Points, in no order, along strands that fork and pass close to each other.
In the rows, zero is written as 128.
Two points are linked if the straight distance between their rows is under 88.4. Some points are linked to none.
z977: [ 71 103 168 162 148 110 117 157  78 120 118 125  85 133 133 147 113 120
 168 140  96 116 148 171 111 130 102]
z688: [130 186 124 128  74 139  71 115 111 166  82  96 127 130 108 137 146  67
 137 124 154 151 107 122 109 105  80]
z11: [128  81 119 107 161 136  96 103 148 156  89 160 136 103 149 100 127  87
 140 149 109 138  92  70  91 128 108]
z652: [ 88 101 170 126 111  81  84 111 140 132  78 105  99 113  99 123 101 117
 110 158 117 107 140 135  85 139 120]
z993: [111 143 152 148  78  93 113 117 122 130 115 102  99 114  87 147 117 137
 116 133 162 106 143 157 114 126 154]
z721: [ 94 204 132 175  99  69 102 113 117 163  71 136 122 126  57 143 142  94
 159 116 177 143 106 124 121 116 145]
z661: [194 129  93 113 156 153 190  82 138 126 150 136 149 121 172 113 178 188
 166  98 110 165  99 143 111 142 115]
z891: [ 91 173 181 107  99 133 106 150  74 125 109  46  97 151 127 153 135 147
 129 136 116 103 173 165 128 145  86]
z612: [ 95  85 149 155 171  82 161 116 112 139 114 123  94 116 143 124  96 162
 153 165 131 102 140 159  82 196 138]
z527: [132 104 190 153  50 149  74 137 149 124 103 111  89  65  88 125 118 123
  80 116 120  71 121 158  95 145 154]
z134: [155 154 108 213  71 138 155 122 146 152 177 138 114 116  99 144 115 153
 144  96 179  87 116 187 111 136 200]
z382: [160 111 109 110 179 138 168 141 125  99 164 161 155 140 159 127 158 164
 137 115 106 169 122 118 186  99 122]
z42: [109  80 165 158 122 164 115 195 112  95 165 131 111 112 117 139 122 153
 112 103  99 101 156 161 167 110 141]
z424: [137 116  85 210 116 142 161 154 125 152 168 179 118 112 136 146 119 136
 182  93 143 112 101 168 115 123 167]
z928: [137 162 127  95 155 121 163 115 105 134 141  96 123 145 150 134 142 171
 144 139 140 133 152 134 141 157 118]
z114: [177 143 131  64 166 140 153  77 142 125 112 102 144 130 157 111 163 191
 118 137 134 129 145 135 127 162 101]
z962: [120 101 175 124  64 151  67 137 139 117  93  95 100  87  94 123 120 122
  86 127 113  85 138 135 109 124 133]
z240: [ 83  92 147 164 134  25 132  99 156 132  95 145 101 112  87 128  83 128
 122 161 142 115 124 141  86 150 158]
z520: [145  71 107 135 165 153 140 151 144 114 167 173 135 104 135 120 134 144
 140 113 120 139 120 116 157 105 149]
z93: [132 136 163 181  70 153 119 153 125 131 158 117  96 100 106 148 123 136
 126  99 143  84 136 184 113 130 157]
z227: [ 59  98 192 175 125  88 116 164  87  96 113 131  79 133 105 154  98 122
 139 132  91 105 158 188 118 128 120]
z221: [ 93 123 157  62 151 165  74 161 107 104  84  97 133 158 133 118 132 126
 103 127  68 127 163 129 171 119  65]
z481: [106 116 133  66 127  98  83 106 183 120  78 106 140 144 124  97  89 125
  47 177 129 109 159  89 105 159 113]
z61: [103 207 133 171  76  72 144 115  92 132 140  94 103 153 100 171 127 155
 145 126 178 120 151 175 141 120 154]
z556: [109 118  95 149 150  36 178 105 131 116 118 173 161 179 140 114  97  76
 117 152 128 159 106  60 102 123 151]
z822: [138 164 144  80  98 190  66 135 112 157  93  73 123 114 131 121 151 103
 134 122 114 116 130 130 120 122  75]
z996: [144 156 145 197  52 134 131 130 141 143 159 122 101 100  87 145 118 144
 120  95 170  81 129 194 107 134 187]
z615: [130  98 212 148 146 179 142 158 123 117 141 118 112  96 136 131 146 173
 121  96  93  82 154 194 128 180 124]
z110: [109  68 109 175 154 153 111 155 111 144 123 191 117  94 141 131 126  74
 191 111  95 144  83 124 109  95 114]
z803: [169  89 127  89 141 193  97 161 160 103 156 137 158 109 125 113 167 157
  97  89 101 133 135 121 197  77 124]
z616: [ 51 133 154 159 126  55 125 152  95  96 118 144  97 158  84 170 104 111
 142 124 105 135 160 162 147  88 134]
z185: [122 129 141 167 108 158 126 164 106 132 163 123 102 109 125 148 131 134
 156 104 130 105 134 171 131 112 135]
z316: [104 121 130  92  95 151  67 154 133  98 110 116 136 145 103 140 109  90
  80 122 103 133 146 104 161  89 100]
z7: [142 135  90 106 139  74 154  93 157 120 107 141 184 172 148  92 104  68
  90 171 151 142 106  52 100 154 141]
z774: [115 136 104 145 122 121 124 149 112 115 155 158 135 151 131 150 119  98
 133 129 128 156 123  99 158  77 128]
z550: [167 124  82 101 123 105 142  78 173 142 113 145 178 138 136  85 107  89
  80 171 164 137  92  42 103 152 153]
z883: [151 155 164  98  80 207  86 153 131 137 135  62 113 102 118 123 159 147
 114  94 116  88 145 149 129 125 117]
z732: [129 164 100 122  99 148 111 166 121 110 158 141 153 154 130 154 124  85
 114 120 129 157 119  98 179  63 116]
z381: [101 169 106 182 108  80 152 131  92 124 149 143 109 155 126 166 120 134
 162 129 153 143 134 148 142 101 148]
z150: [160 162  79 130 109 125 146  99 121 171 105 136 156 134 155 100 147  91
 151 141 161 165  79  68  93 145 127]
z162: [195 109  61 128 129 161 168  80 174 167 161 147 140  85 126  86 142 159
 141 117 149 134  80 108 100 159 187]
z918: [114  68 150 182 111 161  70 146 123 150  96 165 104  73 108 124 115  62
 163 111  98 113  86 154  88  96 108]
z215: [132 193  99 133 102  93 136 109 113 143 109 125 145 171 140 134 134  77
 133 147 166 163 109  96 119 129 112]
z494: [117 151 122  60 159 135  94 120 144 115  85 125 163 164 158  99 126  68
  96 159 111 138 131  84 123 149  77]
z812: [ 99 118 156  70 120 186  50 155 115 111  72  94 126 135 122 113 120 106
  97 121  71 114 149 118 154 108  69]
z460: [159  87 109 127 176 150 154 150 138 103 173 173 145 117 145 122 151 162
 138 102 110 151 120 123 181  97 141]
z286: [116 159 113  89 133 127 114 160 131  80 138 129 173 187 140 129 117  65
  87 144 119 150 139  87 172 108  97]
z419: [151 147  86 137 130 113 185  72 125 166 144 102 120 117 132 112 126 174
 138 152 170 124 124 126  97 190 170]
z4: [146 159  95 115  60 109 111 118 166 104 148 147 164 137  77 147 106 101
  60 125 179 137 123  90 168  83 172]
z995: [141 129 116  71 130 118 119 108 159 123 123 113 149 143 130 108 109 146
  68 169 152 122 156  90 139 160 137]
z195: [140  92  80 162 117 123 122 113 150 137 140 195 151 110 129 122 118  72
 131 121 141 156  72  60 114  85 157]
z780: [ 78 104 155 113 133  66  85 107 148 133  69 118 114 132 105 123  96  92
 104 157 103 124 143 114  85 131 102]
z799: [138 100 170 151 181 163 163 162 112  97 159 128 130 121 151 148 166 184
 165  85  85 125 142 202 162 125 103]
z377: [188 145 108  92 160 142 184  67 136 133 135 106 142 124 159 111 166 196
 142 123 131 143 123 137 118 165 122]
z311: [109 152 142  88  94 117  55 105 139 144  56  90 133 137 109 122 120  70
  93 151 129 131 130 112  96 136  80]
z609: [117  90 117 113 178 102 144 115 127 134 118 155 125 132 155 111 118 130
 143 158 115 145 123  93 113 145 129]
z140: [ 57  75 152 133 183  79 106 142 112 113  99 151 107 152 132 128  90  82
 142 141  57 147 155 115 110 106  88]
z870: [117 157 119  94  80 147  71 144 131 109 114 113 148 145 108 144 120  73
  88 125 123 141 132 104 156  90  98]
z536: [116 143 116 129 146  89 117  96 118 168  58 131 148 152 155 101 132  56
 151 155 128 169  88  68  62 154  83]
z552: [100  88 166 131 159  93 142 120 123 125 122 105  97 122 130 120 100 175
 122 164 132  95 165 148 103 181 141]
z697: [182  92  99 113 148 155 142  86 170 163 129 140 131  74 138  89 139 157
 141 128 141 115  96 113  92 163 157]
z280: [131 144 110  92 160 138 134 166 121  94 143 148 171 175 153 128 133  89
 114 140 109 162 126  84 183  97 101]
z565: [150 129 103 100 148 170 117 142 123 132 125 163 161 130 154 120 151  70
 149 120 102 161  89  72 146  88  94]
z716: [127 157 149 170 101 133 180 121 118 127 184  81 108 126 114 150 112 190
 120 121 169  84 168 182 129 167 175]
z396: [ 68  89 133 173 152  17 138 105 153 126  98 172 108 122  90 134  88 105
 132 146 129 134 118 127  95 130 159]
z970: [136  93 121 195  96 155  78 132 139 167 104 166 110  71 105 122 132  67
 168 101 132 123  72 142  82  95 131]
z84: [102 195 148 123 102 114 125 139  76 139 129  63 101 159 133 163 133 143
 148 136 145 123 160 162 131 134  97]
z650: [158 190 125  73 157 134 169 118 112 117 142  86 147 159 157 139 158 183
 123 133 139 144 155 143 167 152  96]
z404: [111 134 106 135 119  42 152 112 156  93 145 173 154 168  91 142  87  93
  77 139 150 146 135  83 151  96 176]
z874: [106  75 159 142  77 148  51 138 148 118  91 137 112  77  75 127 111  76
 107 109  99 103 106 126 115  82 130]
z253: [131 188 132 130 110 148 155 160 106 119 188  69 125 147 129 163 135 187
 122 107 153 118 167 159 179 113 143]
z910: [143 165 126 111  76 171  61 124 121 169  94  88 123 112 118 126 151  79
 138 120 138 132 111 121 107 105  87]
z263: [106 131 168 169 120 122 167 146 101 113 173  96 102 130 123 155 110 185
 125 127 147  88 173 184 137 164 158]
z258: [111  68 151 176 117  61 125 101 168 146 103 149 101  83  91 116  81 134
 117 163 151  90 103 151  73 162 161]
z638: [132 113 194 119 146 138 154 102 139 128 129  80 115  98 132 109 124 204
 102 143 137  69 168 168 104 209 149]
z96: [154 143 113 103 184 120 189 121  93 104 133 140 146 154 185 134 170 168
 170 120  93 181 113 132 149 124  88]
z786: [ 88 137 168 103 126 138  94 152  85 125 102  81 102 144 129 140 130 128
 135 140  98 119 163 149 130 129  81]
z508: [146  87  75 155 145 146 153 138 141 130 168 195 136 100 142 120 125 125
 159 113 129 150  94  98 138 108 165]
z486: [107  63 148 161 110 149  69 142 137 130 106 158 112  81 101 127 110  78
 137 119 101 115 103 135 104  89 125]
z153: [108  81 200 144 118 142 123 155 130 102 140 105  99 102 118 125 112 185
  81 129 113  71 170 161 131 178 153]
z267: [ 59 166 140 160 123  45 134 139  94 108 118 143 106 169  92 174 111 104
 147 125 123 145 153 151 149  89 135]
z260: [109  88 101 143 163  94 149 123 124 130 128 175 132 139 149 121 111 103
 148 147 116 158 107  77 113 124 139]
z132: [112  99 159 106  66 160  56 147 143 101  85  93 107 108  89 129 114 112
  72 118 100  95 142 114 134 102 122]
z117: [149 171 156 135  87 151 147  98 133 162 150  51 106 108 119 126 133 171
 123 124 173  81 151 163  96 180 157]
z861: [100  91 133 116 168  80 132 100 140 144  97 128 109 128 144 108 100 136
 130 174 125 126 134 104  87 165 126]
z342: [ 99  95 195 153 137 125 156 156 112  99 157 100 106 123 123 139 112 196
  97 130 124  79 182 177 144 183 154]
z521: [120 185 109 168  83  69 146  94 116 142 131 117 112 142  97 153 119 147
 133 135 189 129 134 148 132 126 170]
z964: [142 173 158  84  95 194  86 147 110 147 112  58 116 115 131 131 163 132
 133 108 115 101 144 149 129 128  88]
z575: [108  92 137 133  77 153  58 147 139 106 113 146 126 101  74 145 111  74
 103  99 102 125 113 109 147  54 128]
z782: [ 86 147 140 165 109 106 103 139  83 133 109 130  98 138 113 155 124  92
 170 120 118 143 125 154 124  90 106]
z875: [127 106 102 192 136 147 154 165 110 142 159 172 111 109 143 145 128 126
 187 100 125 120 107 163 120 116 143]
z154: [159 123 100 110 131 121 164  89 149 136 164 110 132 122 117 111 107 183
  87 159 166 114 153 111 141 163 177]
z695: [ 91 203 131 151 117  41 114 100 135 159  63 138 139 144  60 132 126  77
 130 128 176 151 108  97 112 134 144]
z75: [158 110 174 179 128 197 168 173 149 142 183 150 116 108 121 144 131 163
 136  72 116  85 126 202 124 158 160]
z614: [104 200 129 172  89  82 107 114 102 153  88 127 112 138  88 153 147  96
 164 116 167 149 113 143 123 102 128]
z182: [111  89 142  93 169 132 119 161 126  96 142 129 138 151 130 124 132 162
  96 131 103 135 169 118 187 114 121]
z207: [155 153 114  90 157 158 140 128 105 142 117 131 137 126 167 125 172 122
 173 116 105 160 102 119 135 116  83]
z183: [ 98 112 116 154 135 111 130 159 110 103 161 157 116 147 124 154 108 120
 134 129 121 147 140 119 160  82 136]
z988: [134 177 110 146 149 145 180 151  98 133 179 110 122 137 156 156 153 171
 182  99 130 142 125 159 156 115 132]
z247: [173  86 108 107 114 157 114 104 184 139 155 126 134  82 107  93 114 161
  84 139 159  98 131 101 124 137 180]
z297: [137 102  86 215 103 122 135 122 139 169 121 182 118  90 121 125 123 110
 178 105 158 128  76 148  81 129 162]
z837: [169  89 117 132 138 170 122 116 159 169 127 142 116  70 136  98 144 130
 160 111 133 108  94 134  81 153 145]
z611: [ 72  66 123 173 165  46 139 124 135 115 120 184 109 134 117 137  84 101
 142 146 111 146 123 118 101 114 145]
z797: [169  83  95  88 157 137 135 101 175 134 130 168 162 110 140  90 122 130
  98 153 134 137 106  56 131 133 152]
z779: [168  91 139 132 184 146 174 110 129  91 153 120 143 142 180 134 175 206
 144  95  96 154 139 180 151 120  89]
z217: [142 102  84 173  98 135 112 125 153 132 154 187 137 100 114 136 118  88
 136 107 150 145  89  95 133  69 164]
z14: [129  97  95 138 139 110 133 124 139 121 141 184 151 134 138 125 112  79
 124 137 127 156  97  59 126  94 144]
z105: [162  92  63 165 130 149 168 120 154 148 174 181 134  94 131 110 119 142
 151 111 145 133  90 115 124 131 187]
z66: [127  89  73 151 169 104 202 117 112 132 153 189 141 119 157 112 126 154
 176 134 121 164  94 109 118 158 163]
z610: [129  70 118 112 159 150  94 125 148 139 115 164 133  98 141 108 124  96
 137 137 104 137 102  80 111 110 117]
z196: [184 120 128 141 169 174 182 116 141 105 166 114 139 133 175 140 178 196
 172  73  99 157 112 190 126 118  99]
z206: [134  93 109 189 107 167 119 179 135 119 183 177 117 101 114 147 115 121
 146  90 127 115 117 157 150  76 162]
z818: [116 134 102 123 150  34 154 100 152 109 100 149 176 182 135 104  96  47
  92 156 132 145 116  65  93 139 128]
z234: [159 142 110  89 168 141 158 150 118 101 148 152 166 154 162 126 158 133
 133 127 109 167 117 102 183  99 104]
z472: [113  81 130 101 187 120 132 159 128  91 148 160 149 158 142 120 129 141
 105 134  94 154 154 100 190 104 123]
z142: [133 174 133 105 149 159 131 146  87 147 130  99 119 133 156 146 163 134
 178 115 110 142 124 143 142 118  80]
z934: [158 103 166 155 103 199  93 151 144 162 136 133 102  70 122 112 141 111
 142  93 114  86 103 166  85 142 134]
z570: [171 160  67 131 112 134 167  86 124 190 117 133 154 116 154  83 160 123
 167 131 160 166  70  81  83 164 145]
z315: [143 150 165 120  50 195  77 153 128 128 130  65 101  99 104 128 146 133
  99  93 119  83 142 146 125 118 130]
z366: [107  94 141 114  83 152  62 154 137  97 111 121 124 119  91 137 110 102
  84 116 101 117 143 110 152  81 122]
z994: [115 215 128  94 110 134 116 146  85 137 121  67 123 167 147 156 142 122
 137 141 138 143 148 144 147 133  75]
z144: [182 166 113  63 134 172 117 100 143 160 105 105 143 114 153 108 170 132
 136 128 134 134 115 114 119 145  96]
z828: [131 190 118 142 130 136 186 144 101 127 192  84 122 149 141 165 135 193
 151 110 152 127 155 161 170 130 146]
z17: [155 117 150 140  78 211  67 152 144 155 133 113 104  75 111 112 148  95
 138  90 114  96 103 150 100 104 129]
z180: [107 138 146  55 139 158  84 159 127  98  99  88 141 160 134 120 137 142
  78 134  99 122 173 124 176 134  81]
z152: [152 164 178 121 122 171 162 105 137 146 149  57 114 111 132 128 152 186
 140 109 146  85 155 176 108 187 142]
z137: [177 161  91  70 160 145 166 137 131  91 119 147 204 169 175 103 163  84
 131 142 122 160  92  79 158 120 101]
z605: [156 140 106 196  97 153 174 125 144 152 190 129 114 116 109 139 115 164
 141 102 168  88 125 182 112 153 195]
z90: [ 59 100 146 147 165  99 106 144  84 123 101 147 101 152 131 141 104  74
 171 132  68 154 134 129 116  95  81]
z54: [118 159  90 183 103  84 158 114 107 134 153 147 113 143 123 153 115 141
 154 132 166 140 123 138 136 112 169]
z750: [152 133 123 169 105 148 173 118 140 139 190 107 115 112 109 133 113 179
 120 115 168  86 148 170 126 159 190]
z78: [169 154 127  43 143 171 101 102 146 138  92 107 147 121 153 104 164 140
 112 137 130 125 131 117 126 145  85]
z45: [173 180 100  66 121 145 150 106 148 119 158  88 159 152 129 117 131 177
  69 149 171 125 162 111 176 164 141]
z18: [172 102  60 149 139 145 187  95 153 161 161 164 142  91 135  99 138 162
 161 112 143 140  81 123 100 163 183]
z188: [180 175  95  95 124 153 173 108 146 132 188  88 148 139 121 126 137 195
  96 124 167 126 150 127 172 145 159]
z352: [109 100 171  98 109 193  52 153 109 126  86 100 110 103 117 113 126 105
 125 117  72 104 136 131 131 104  87]
z826: [130 192 114  92  78 143  88 138 122 123 117  89 140 152 122 144 130  91
  98 138 151 140 136 118 149 116  94]
z976: [114 154 116  89 127 108 117 141 132  99 129 122 150 179 134 131 110  97
  85 155 132 146 156  98 154 125 106]
z879: [ 99 195 123 143 122  35 132 100 129 140  72 137 150 170  94 129 123  59
 122 135 160 161 111  99 106 136 120]
z869: [143 105 197 171 144 183 168 165 134 132 165 143 117 103 132 145 135 170
 133  82 105  84 141 207 124 177 141]
z734: [186 170  98  69 160 140 172 137 131  84 134 136 193 171 176 112 167 126
 121 140 123 167 107 104 179 120 100]
z587: [111 180 139 107  79 110  56 104 135 150  53  96 137 134  82 131 133  56
 108 129 148 143 112 118 107 121  88]
z129: [ 84 102 146  89 139  76  89 111 164 118  80 112 125 146 116 110  88 114
  69 167 109 116 162  98  98 144 110]
z453: [166  86 116 101 147 142 143  90 173 135 148 120 136  93 117  93 117 190
  90 149 149  99 140 114 127 164 171]
z94: [ 93 130 147 101 151 134 101 143  93 134 102 108 113 148 140 133 126 106
 147 144  95 137 149 127 127 121  78]
z724: [ 91 110 142 126 194 104 154 137  83 129 113 133 102 139 161 136 135 143
 188 142  95 143 138 144 113 150  96]
z887: [167 165 133  76 169 129 171 106 121  99 141  89 157 167 164 134 165 206
 107 129 127 149 161 152 177 144  91]
z219: [ 80  82 148 199 136 116 132 188  91  98 156 170  99 129 116 165  99 125
 155 116 105 114 142 182 148  97 137]
z736: [118  83 168 119 122 202  64 167 114 125 109 125 109  90 117 111 134 103
 137 103  70 105 126 139 135  97  99]
z619: [162 156  85  98 145 114 187  93 119 145 131 130 152 143 159 105 139 147
 135 156 148 155 112  89 123 165 142]
z866: [144 126 133  61 144 161  91 121 145 131 101 119 141 123 140 106 145 134
 102 143 120 122 139 104 136 133 101]
z873: [182 139 109 126 158 167 183 104 137 124 156 121 137 120 166 132 180 180
 182  80 107 158  98 168 117 128 111]
z15: [122  61 124 101 160 160  78 134 156 124 117 172 147 107 129 106 117  90
 107 132  92 131 113  70 131  93 113]
z410: [113 190 114 125 118  51 134  97 122 137  79 117 146 180 126 123 120  67
 121 157 159 163 121 100  98 153 108]
z248: [134 107 163 160 189 144 198 142 107 112 149 129 124 124 161 154 158 190
 183  94  99 124 139 208 132 157 105]
z564: [ 99 127 137 115  98 111 105 155 119  95 134 105 116 155 102 151 108 140
  88 134 127 126 171 129 158 108 128]
z38: [127 146 147  44 143 160 100 145 132  94 106  80 151 158 142 118 157 177
  68 127 116 121 174 137 189 141  89]
z376: [151 182 110 114 107 133 167 109 123 139 176  71 126 139 121 138 125 187
 108 133 175 114 164 140 148 153 159]
z923: [ 99 145 135  73 131 127  69 119 136 128  73 108 144 155 137 113 114  69
  96 156 103 135 140  98 112 136  71]
z290: [126 105 111 122 154 122 107 100 133 174  73 151 143 117 159  97 137  67
 156 148 117 159  71  61  70 140  98]
z145: [146 139 154  48 140 169 104 126 140 103 105  78 146 138 141 110 165 194
  73 123 121 107 171 143 169 144  97]
z938: [ 98 175 109 139 118  34 169 117 116 102 141 140 133 194 116 151  97 113
 106 154 154 152 155 114 150 117 154]
z238: [ 81  90 157 149 166 106 126 142  94 131 111 133  89 127 143 135 112 123
 169 149 102 121 142 154  99 145 107]
z572: [145 180 144  94 106 165 143 151 125 118 171  54 133 140 123 146 149 195
 105 104 146 108 171 153 176 133 134]
z432: [141 136 111 107 188 103 203 116  98 107 148 140 144 158 169 129 151 181
 153 136 114 168 133 124 157 145 118]
z730: [ 68 112 165 157 113  75 121 153 100  95 126 121  89 144  97 161 102 135
 125 133 117 116 166 169 133 116 138]
z474: [156 104 115  76 127 195  81 161 159 107 143 142 165 119 124 115 147 126
  79 108 107 136 133  91 192  82 118]
z900: [ 85 178 147 167  94  84 104 130  86 140  95 121 101 138  89 164 136  99
 166 118 144 138 125 164 127  95 119]
z51: [134  69 104 168 152 167 125 153 128 154 129 188 118  81 144 124 135  99
 192 104 106 130  82 136 102 116 125]
z969: [123 149 112 115 168  93 192 119  98 121 156 119 125 164 150 136 121 179
 139 153 139 146 152 122 151 158 138]
z510: [163  73 106  85 184 133 143  84 160 135  89 182 160 101 168  82 148 129
 138 147 100 151  81  68 100 141 120]
z239: [153 184 142  81 145 172 129 127 105 142 119  78 127 128 158 140 181 151
 165 108 111 137 132 158 134 127  68]
z897: [186  94 122 142 115 188 106 114 179 187 126 133 116  61 124  89 145 121
 148 104 143  94  82 136  65 155 157]
z236: [137 103 109 203  96 128  97 118 145 167 101 172 116  77 103 123 130  84
 168 104 154 131  74 136  80 105 144]
z197: [120  72 110 170 127  85 115  93 165 153 102 165 119  89 115 114 100 105
 136 150 151 130  81 102  76 133 155]
z586: [109 164 118 135 131  73 126  93 109 159  67 117 126 161 140 118 129  78
 148 158 146 167 109  93  78 154  93]
z846: [141 175  90 122 118 112 146 117 110 147 109 132 162 166 160 116 141  69
 140 149 153 166  93  76 112 134 110]
z175: [100  86 129 143 163  75 144  99 128 152 102 129 100 118 144 111 100 145
 151 173 133 122 124 125  73 179 133]
z470: [150 134 194 115 137 168 156 101 142 138 135  74 113  98 134 116 146 194
 121 120 134  76 159 175 102 198 140]
z348: [161 134 143  59 157 149 131 100 143 116 116  94 146 135 145 109 156 196
  93 134 132 117 162 138 149 153 105]
z32: [ 75 173 119 178 122  64 142 146  85 111 140 151 115 176 118 179 118 110
 161 126 128 155 137 146 158  77 135]
z892: [124 213 119 100  97 153  98 148  92 141 117  78 133 159 144 151 142  92
 139 134 134 148 129 136 146 113  70]
z868: [130  89 179 162  70 125  94 124 161 133 108 125  95  62  89 116 107 130
  90 133 139  73 116 158  84 152 161]
z448: [102 207 133 163  96  90 149 127  76 137 143  81 101 165 129 173 128 157
 159 129 164 126 154 173 136 127 125]
z111: [116  89 140 134 204 113 176 126  93 121 114 150 115 121 168 132 149 168
 194 126  94 142 123 162 110 164  99]
z771: [144 121 107 174  79 175 101 167 139 128 176 153 116  99 108 144 130 110
 142  83 135 118 111 148 147  61 156]
z259: [102  87 207 151 108 127 109 145 126 113 118 107  85  96 120 125 104 160
  92 142 109  71 157 165 100 180 142]
z687: [114 124  96 146 135  41 171 108 145 101 139 179 161 176 114 130  91  83
  94 145 142 153 121  68 131 105 168]
z106: [ 77  97 130 145 179 123 115 144  80 137 102 159 110 143 152 134 120  72
 191 131  69 162 111 116 116 103  81]
z984: [145 136 166 183 102 206 142 187 139 139 192 137 110 110 120 151 137 147
 147  65 118  88 120 199 131 132 153]
z839: [151 124  90 157  91 171 104 145 144 142 167 159 127 101 121 132 138  98
 146  97 140 139  98 110 141  67 148]
z668: [ 94  98 129 201 138 131 135 174  88 131 141 172  98 120 134 157 115 111
 189 111 109 121 117 178 123 108 122]
z427: [ 95  95 182 127 111 103  94 125 131 123  93  95  93 109 109 121 103 143
 101 158 116  89 154 145  91 154 128]
z149: [162 165  64 147 117 124 196  69 126 180 153 110 135 121 134 104 140 167
 149 138 171 142  99 114  99 181 176]
z756: [139 160  92 130  78 142 110 155 137  99 171 149 156 149 112 156 118  94
  92 115 148 149 122  93 184  53 142]
z989: [157 101 111  72 151 180  92 149 162 100 133 166 183 133 138 107 145 100
  81 123 106 145 119  69 183  87 112]
z146: [169 150 117  89 168 142 166 108 108 120 121 130 145 137 177 127 178 156
 169 118 100 168 108 132 132 124  80]
z80: [119 120 145  79 153 137  99 123 124 138  94 111 122 129 143 114 132 128
 124 152 113 123 146 112 117 141  94]
z165: [ 98  80 114 154 169 146 111 147  99 141 113 182 122 112 150 126 128  69
 191 118  81 161  86 104 114  93  96]
z115: [105  67 177 162  96  88 100 124 162 123  99 143  99  77  81 123  90 127
  97 148 135  81 113 153  88 149 161]
z273: [156 184 118 124  82 136 148  91 134 157 160  61 118 124 113 130 127 172
 109 134 188 102 152 142 117 161 160]
z666: [168 129 139 101 177 141 164 109 123  92 146  98 152 160 175 136 173 210
 119 111 108 157 154 164 173 118  84]
z710: [ 96 176 126 148  93  46 134 108 126 127 116 133 119 147  70 157 113 126
 119 134 175 133 139 137 142 115 173]
z488: [ 85  85 130 170 136 113 125 173 109  91 166 164 111 138 113 156 101 125
 134 121 113 135 149 141 165  80 141]
z447: [ 85 111 173 172 110  70 142 135 110 105 131 123  89 125  98 155  94 155
 119 143 139  95 163 184 115 150 159]
z947: [125 143  98 128  93  71 138 116 155  94 154 158 152 157  87 146  92 112
  69 141 166 142 139  93 164  95 179]
z781: [128  93 147 141 202 125 187 128  99 110 134 138 119 125 167 140 156 189
 186 110  96 136 133 181 127 157 100]
z338: [114 155 111 106 140  89 147 137 115 107 135 131 141 185 144 136 111 107
 108 157 133 152 151  99 150 127 120]
z372: [134 118 205 141 131 190 125 150 120 140 133 109 101  86 137 126 150 149
 142  99  97  80 137 190 101 175 117]
z212: [ 71 135 137 169 137  99 114 145  72 129 112 140  99 152 127 159 119  84
 184 125  98 154 127 150 125  88  94]
z399: [174 173 127  90 128 187 120 118 128 167 124  88 123 109 147 123 184 136
 167 100 126 128 111 142 113 130  95]
z589: [136 153 115  55 169 143 110 126 145  97  93 133 186 170 167  90 142  60
 102 158 115 139 116  76 134 145  83]
z95: [164 166  98  62 155 151 138 131 139  99 108 136 197 166 171  97 157  63
 119 152 128 149  97  76 148 132  94]
z850: [152 101 180 136 128 194 110 147 143 147 134 123 106  76 131 111 145 138
 140 100 103  81 122 175  96 160 127]
z895: [144  84 108  84 150 172  83 142 165 108 131 176 178 132 133 107 126  78
  85 128 104 140 111  51 159  84 115]
z19: [104  88 156 119 136 151 107 181 118  94 152 111 122 133 118 135 127 164
 100 116 103 116 169 137 185 106 130]
z601: [ 64  61 133 159 182  65 127 138 124 113 117 176 108 139 132 131  88  89
 144 143  82 148 134 110 106 110 117]
z513: [155  98  98  95 139 127 118  94 174 141 118 153 157 117 138  95 109 104
  89 162 145 135 106  54 113 136 148]
z899: [ 98 194 107 144 102  30 162 110 121 110 135 146 135 180  87 160 102 119
 108 143 168 146 145 121 161 112 175]
z276: [116 100 123  92 181 129 121 168 135  83 143 162 174 179 144 116 126 105
  85 134  89 157 150  80 195  95 110]
z946: [176 167  60 129 116 132 193  73 127 180 145 123 152 120 143  88 154 154
 153 134 160 155  86  97  95 174 166]
z524: [153 135 138 126  70 187  65 133 140 163 115 100 112  87 110 118 148  96
 133 108 133 108 112 131 101 102 118]
z526: [105 160 106 129 136  51 167 126 113 106 135 142 139 197 140 138 100  99
 110 158 138 159 151  97 139 126 134]
z445: [144 160  91 140  61 126 110 134 154 110 165 162 155 131  87 155 118  97
  91 106 166 143 114  96 177  53 168]
z174: [164 152 104  65 129 136 133 108 151 125 138 108 155 142 136 109 124 154
  77 157 161 127 148  98 154 157 134]
z805: [120 153 125 163 139 150 158 165  93 131 174 119 108 128 146 157 140 154
 179 102 127 124 132 171 147 114 130]
z81: [176  83 107 121  83 166  93 116 192 137 154 132 129  74  96  99 109 141
  77 125 161  98 122 100 120 116 184]
z459: [179  82  93  86 172 140 154  94 165 125 123 182 169 111 156  83 142 131
 116 143 119 152  89  62 129 129 143]
z489: [149 145  89 127 138 110 192  84 125 143 166 107 125 132 128 119 116 186
 118 160 167 125 145 120 132 175 174]
z39: [140 122  83 227  95 119 153 131 131 159 149 180 117 110 118 142 114 132
 173  99 162 114  94 167 101 127 181]
z274: [100 126 173 165  86  83 129 125 119 115 124 112  92 111  88 148 101 154
 109 137 153  89 153 179 110 149 166]
z441: [127 130 122  68 111 111  92 103 167 126  99 103 142 143 125 109 102 127
  58 172 148 118 153  91 118 158 124]
z603: [124 103 165 114 148 114 142 101 137 134 121  92 109 104 131 109 108 191
 109 162 143  83 160 143 100 193 147]

A fork is a point with three links. Follow the links from the first point to the second and name the forks in between, in order.
z524 / z589 => z910
z601 / z165 => z90
z316 / z786 => z84
z280 / z923 => z234

A fork is a point with three links, a tip a point with one. Leave the first point through the second and follow the links. Name the first fork or tip that comes.
z236 / z970 => z366
z615 / z372 => z910
z195 / z217 => z206
z724 / z238 => z730
z610 / z15 => z803
z947 / z404 => z510
z897 / z837 => z234
z247 / z453 => z410

Follow the links from the first point to the second, and from the first to the third. Name the last point that the two ways share.
z730 / z448 / z938 => z521
z110 / z115 / z721 => z90
z994 / z486 / z962 => z366
z51 / z611 / z782 => z90
z238 / z274 / z61 => z730
z874 / z892 / z115 => z366
z520 / z95 / z710 => z234
z610 / z900 / z846 => z410
z447 / z448 / z938 => z521
z94 / z962 / z338 => z84

Name the points in between on the shortest way along the links from the first point to the second, in order.
z736 / z661 => z352 > z812 > z221 > z180 > z38 > z145 > z348 > z114 > z377
z610 / z150 => z11 > z290 > z536 > z586 > z410 > z215 > z846
z39 / z219 => z424 > z875 > z668
z970 / z84 => z918 > z486 > z874 > z575 > z366 > z316 > z870 > z826 > z892 > z994
z489 / z879 => z419 > z149 > z946 > z570 > z150 > z846 > z215 > z410
z81 / z149 => z247 > z453 > z154 > z489 > z419
